Points, in no order, along strands that fork and pass close to each other.
Points whose rows are less than 71 apart are linked; no others are. Some points are linked to none.
z19: [10 1 -8 -52 19 -11 11 19 -24 -26 22 -9 -13 -26 25 35 29 22 -34 11]
z295: [3 1 -15 -15 15 -19 3 -6 -9 -47 8 1 0 -4 26 36 -30 9 -10 22]
z162: [11 18 2 8 3 10 -1 10 -2 -2 -3 -27 0 -11 0 -24 17 -4 -5 -3]
z663: [-4 9 13 12 17 14 8 -7 5 15 -8 -33 -10 -6 -15 -40 34 -4 -9 -27]
z405: [5 -19 12 -23 53 12 -18 14 -22 -44 11 -4 19 -31 28 -21 -5 27 1 -9]
z933: [-12 -8 8 -9 2 -14 -8 9 37 -42 23 1 -15 -21 -20 -21 29 31 -6 -2]
z122: [-5 0 -7 10 -19 -28 -27 25 19 13 24 72 8 -28 13 25 -45 -11 36 -11]
z692: [-4 -3 -3 -3 -6 4 -6 17 6 42 16 8 -14 -36 2 -12 37 2 -16 -37]
z7: [-30 -21 15 -16 37 -34 -3 -18 42 -63 34 7 -4 -18 -22 -7 -22 32 -9 -1]
z355: [4 0 3 -6 22 1 -8 12 -6 -28 6 -12 6 -12 9 -14 -3 12 -4 1]
z54: [-3 -27 13 -12 0 17 -5 36 18 6 9 -10 -7 -13 -27 -45 51 28 2 -16]
z863: [5 15 -13 16 -30 -26 3 -5 12 8 8 32 -2 9 1 37 -39 -25 -2 20]
z917: [17 27 -12 22 -42 2 -14 -10 8 -19 -27 10 4 2 8 -8 4 -8 32 27]
z569: [31 9 -14 -7 -45 -6 0 38 4 10 7 18 12 2 -14 7 19 -10 18 33]
z910: [7 -11 10 -38 53 17 25 5 -34 -45 -5 -48 5 17 10 4 16 15 -19 11]
z852: [-24 -13 -4 -5 18 -25 12 -50 30 -35 -1 -6 -41 -11 -6 7 23 17 -32 -24]
z466: [-11 -11 28 -25 54 -9 15 24 11 -25 40 -32 14 -6 -35 -23 -9 15 -26 6]
z443: [-6 -5 7 1 -21 28 -14 43 33 10 2 11 -6 -30 -25 -41 60 36 26 -13]
z970: [-18 2 7 19 -4 -6 -33 27 20 30 20 62 15 -43 15 1 -39 2 31 -25]
z900: [-13 39 7 42 -10 5 -10 -25 -14 58 -23 6 -5 -2 12 -1 -35 -46 -10 -24]
z929: [19 24 -12 13 -35 -5 3 -28 5 -21 -23 -12 -5 17 -1 9 9 -9 -2 34]
z981: [-34 0 7 13 -6 -39 -4 3 59 0 38 19 -12 -17 -33 -3 -25 6 -13 -11]
z476: [2 -22 -17 -40 3 -19 14 0 -1 -52 10 2 -11 14 2 45 4 20 -19 30]
z311: [28 17 -14 -21 7 9 14 2 -48 -7 -10 -20 24 28 24 47 -23 -15 -11 45]
z984: [8 12 3 16 -37 18 -4 33 2 67 -4 16 3 -7 -4 -11 11 -22 6 -7]
z55: [-11 6 6 31 -8 -4 -1 -9 7 16 -10 -4 8 33 -13 -1 -50 -25 -1 6]
z310: [-29 -7 3 -23 63 -18 44 -49 1 -16 8 -33 -26 8 -2 34 5 2 -42 -25]
z257: [10 -25 -27 -33 -7 -24 -5 2 -13 -24 18 53 -13 -26 29 45 1 15 3 10]
z655: [10 8 -16 5 -27 5 -15 15 -3 49 -1 36 -18 -51 27 1 39 -6 5 -27]
z786: [15 -10 -3 -8 0 14 -39 21 -11 -40 -9 39 16 -41 46 -12 10 27 55 -6]
z115: [7 5 4 4 -27 16 0 30 3 70 6 -1 -10 -15 -6 -16 41 -11 -12 -30]
z517: [-1 -18 4 19 -30 14 -6 25 11 22 -6 -1 15 34 -26 -22 -8 -5 19 11]
z75: [9 20 -11 -35 36 7 23 17 -34 -22 11 -33 12 11 25 46 -15 -2 -27 35]
z835: [-3 8 -14 5 -11 -18 16 -66 25 -25 -19 -17 -45 3 -1 17 34 -2 -33 -13]
z198: [12 20 5 -2 -5 12 27 -50 -19 25 -27 -55 -21 10 8 -2 48 -20 -25 -28]
z460: [-4 9 2 9 -12 20 -40 22 22 -27 -7 40 4 -49 24 -21 12 36 74 -12]
z14: [21 24 -8 0 -52 -19 4 31 31 -27 11 -6 1 3 -27 -3 19 -2 10 40]
z426: [-16 -33 0 2 28 -2 19 -32 -1 -3 -10 -18 -10 26 -10 -5 -2 3 -16 -22]
z410: [-16 5 6 27 16 -16 -16 -8 1 -7 1 13 16 6 9 3 -73 -12 6 -5]
z523: [5 -19 1 -20 3 -10 18 28 3 7 25 -25 3 24 -28 3 2 1 -19 13]
z328: [-26 8 0 21 21 -23 10 -39 13 32 5 4 -26 -15 5 15 -24 -20 -37 -40]
z547: [-5 -12 17 -30 56 -1 21 1 -1 -45 16 -40 -4 -1 -10 -8 13 22 -28 0]
z876: [-20 -31 -5 -43 41 -15 25 -2 -5 -33 23 -12 -5 17 -3 47 -15 24 -29 11]
z556: [-24 -6 14 43 21 24 -9 -15 -16 22 -32 -15 16 32 -9 -49 -35 -11 21 -13]
z616: [14 33 1 10 -26 0 22 -25 -8 39 -10 -25 8 44 -13 24 -23 -40 -28 20]
z246: [2 16 -8 -53 42 -1 26 21 -32 -14 22 -40 -5 -12 21 45 21 9 -41 7]
z208: [-24 -17 14 28 26 32 -19 1 -9 20 -18 4 13 3 1 -47 -16 10 28 -27]
z180: [37 19 -19 6 -46 11 -20 44 -3 11 -4 53 20 -15 3 6 13 -17 71 25]
z742: [-16 -8 25 -2 34 -12 16 16 32 -12 29 -29 5 -1 -45 -35 5 12 -18 -8]
z821: [38 20 -14 -2 -16 16 -1 -17 -49 -9 -29 -7 25 31 24 17 -11 -20 9 48]
z439: [-23 7 17 37 21 15 9 -45 -13 29 -34 -32 -3 35 -15 -40 -9 -22 2 -23]
z3: [-26 -12 8 22 6 20 -36 15 24 32 1 47 8 -45 7 -23 -16 21 35 -38]
z371: [-19 12 1 30 9 -5 2 -40 -7 43 -14 1 -17 1 13 2 -30 -31 -23 -36]
z919: [-5 42 0 47 -32 7 -22 -4 1 54 -19 35 -4 -18 17 1 -34 -38 10 -19]
z797: [20 2 -6 -4 -38 2 -17 61 13 -4 10 32 22 -6 -10 -10 12 5 59 26]
z132: [-3 -35 -12 -6 26 7 -2 -34 -30 -34 -26 3 -3 22 31 14 -19 13 1 -1]
z114: [21 24 -3 1 -24 20 10 -46 -33 48 -30 -33 -10 7 19 1 44 -23 -19 -19]
z333: [30 18 -2 -8 -32 15 10 21 -19 62 3 -25 -6 -6 2 -1 52 -24 -19 -12]
z620: [7 -21 17 -30 13 11 -10 46 3 -16 25 -5 12 -23 -13 -35 40 35 -2 -1]
z463: [-30 -16 0 -31 45 -25 28 -25 8 -10 34 -9 -24 -6 -7 37 -5 17 -50 -13]
z151: [-31 -3 -4 17 3 -34 3 -24 35 9 20 18 -20 -12 -9 15 -29 -4 -26 -20]
z582: [-28 -25 9 -1 48 -15 33 -45 11 6 5 -24 -25 14 -17 -2 5 0 -31 -39]
z276: [-12 5 5 10 24 4 33 -52 -24 22 -20 -44 -4 49 -6 14 -21 -26 -25 -11]
z997: [0 -27 16 -7 23 5 23 20 -3 -11 8 -42 18 49 -35 -21 -14 4 -12 14]
z690: [-24 -2 4 -2 -17 -29 -6 16 50 -5 37 16 -19 -25 -33 -9 13 21 -10 -3]
z107: [27 31 -11 19 -45 19 -21 -21 -13 -22 -42 17 21 15 16 -8 -1 -11 49 49]
z752: [0 27 -14 10 12 -13 -4 -29 -16 -23 -10 -9 -4 -2 28 26 -36 -14 -9 8]
z641: [-17 -10 16 -13 15 -21 -16 0 44 -69 22 7 -5 -22 -12 -17 0 37 8 3]
z893: [14 28 1 28 -43 20 -17 37 -4 44 -11 28 21 -2 -1 -9 -16 -27 33 10]
z168: [-14 -53 -6 -11 40 8 14 -45 -22 -24 -23 -9 -14 34 15 18 -9 14 -13 -17]
z882: [-4 5 -4 5 -28 19 -28 35 29 4 -1 35 -6 -47 5 -22 35 26 48 -10]
z604: [18 -26 -6 -28 -32 -11 27 31 0 28 23 -6 0 39 -36 21 21 -3 -21 25]
z941: [43 26 -12 -18 -31 19 11 -13 -37 39 -17 -27 -1 -1 21 15 55 -20 -18 1]
z278: [41 8 -18 0 -22 13 -17 -14 -43 -32 -34 15 20 16 36 15 -8 -11 34 44]
z270: [37 -11 -12 -15 -50 -2 15 36 0 21 5 -1 9 30 -30 3 29 -9 6 35]
z894: [6 -41 -10 -50 -29 -25 15 38 -8 -6 42 27 -20 1 -24 21 50 28 -15 16]
z911: [12 -20 -2 -57 32 -1 2 31 -29 -51 21 1 3 -21 25 25 19 31 -16 19]
z570: [10 -8 2 23 -33 12 4 2 -5 42 -14 3 17 42 -19 -4 -16 -22 8 12]
z352: [-3 -5 -14 19 -39 -23 -10 8 23 23 10 54 -4 4 -7 27 -33 -23 18 4]
z234: [-31 -10 10 30 21 39 -29 1 8 28 -19 21 5 -34 9 -46 -1 22 36 -41]
z890: [15 37 -18 15 -13 -21 -7 -19 -15 -4 -8 13 1 -8 31 39 -37 -27 -10 19]
z290: [-8 -27 -11 20 19 8 -18 -31 -26 -16 -29 16 4 14 32 -2 -39 3 16 -8]
z549: [0 -27 14 5 3 21 2 36 7 -8 0 -24 26 33 -32 -42 1 11 17 13]
z41: [-11 20 17 24 17 9 25 -61 -26 29 -33 -48 -5 42 -16 -19 -9 -34 -15 -14]
z833: [9 -17 11 -24 30 8 -40 28 -15 -44 16 25 26 -45 37 -14 -8 32 27 -4]
z613: [19 26 -6 28 -40 24 -25 27 -12 18 -23 33 29 2 6 -12 -16 -16 67 27]
z823: [3 24 19 16 6 16 25 -27 -7 40 -21 -56 -15 6 -17 -37 49 -23 -13 -33]
z628: [-15 18 2 35 -28 3 -22 18 22 52 -2 57 2 -30 5 2 -26 -19 23 -24]
z174: [23 51 3 13 -38 4 17 -27 -14 49 -14 -26 3 20 -3 17 8 -42 -30 10]
z356: [17 -21 -1 -37 31 13 1 11 -28 -65 -11 -20 3 8 21 7 17 27 -9 17]
z647: [-5 24 2 15 -1 -10 27 -42 -6 22 -10 -28 -3 49 -10 31 -44 -34 -34 11]
z145: [-35 -29 6 -2 39 -29 5 -40 39 -43 20 3 -20 -10 -16 -1 -15 24 -21 -18]
z792: [-6 -20 21 -21 12 7 -29 52 24 -13 36 16 27 -37 -14 -33 14 40 25 -1]
z588: [1 9 1 4 -42 -7 8 28 44 -10 10 -18 -10 2 -40 -25 40 11 1 17]
z646: [10 22 -17 6 -31 -15 12 -54 18 -32 -22 -15 -29 12 0 22 22 -4 -17 22]
z209: [-14 -5 -3 31 6 -1 -27 -10 -13 -4 -17 30 18 1 27 -4 -63 -7 36 -9]
z827: [10 -45 -5 -5 15 13 -12 19 -34 -6 -8 14 32 30 16 -2 -33 5 30 11]

Follow the links from the first point to the second, and from the first to the third. Name the last point that the two ways share.
z900; z209; z647 | z970
z588; z355; z570 | z569
z174; z752; z919 | z970

A fork is a point with three links, a tip a point with one. Leave the first point through the second and follow the links. Name the first fork or tip that comes.
z355; z405 | z792
z443; z882 | z115
z646; z929 | z742
z209; z410 | z569
z647; z276 | z970

A fork is a point with three links. Follow the links from the first point to the second and name the forks in between, in order.
z941; z997 | z115 > z569
z328; z752 | z970
z882; z692 | z115
z588; z290 | z569
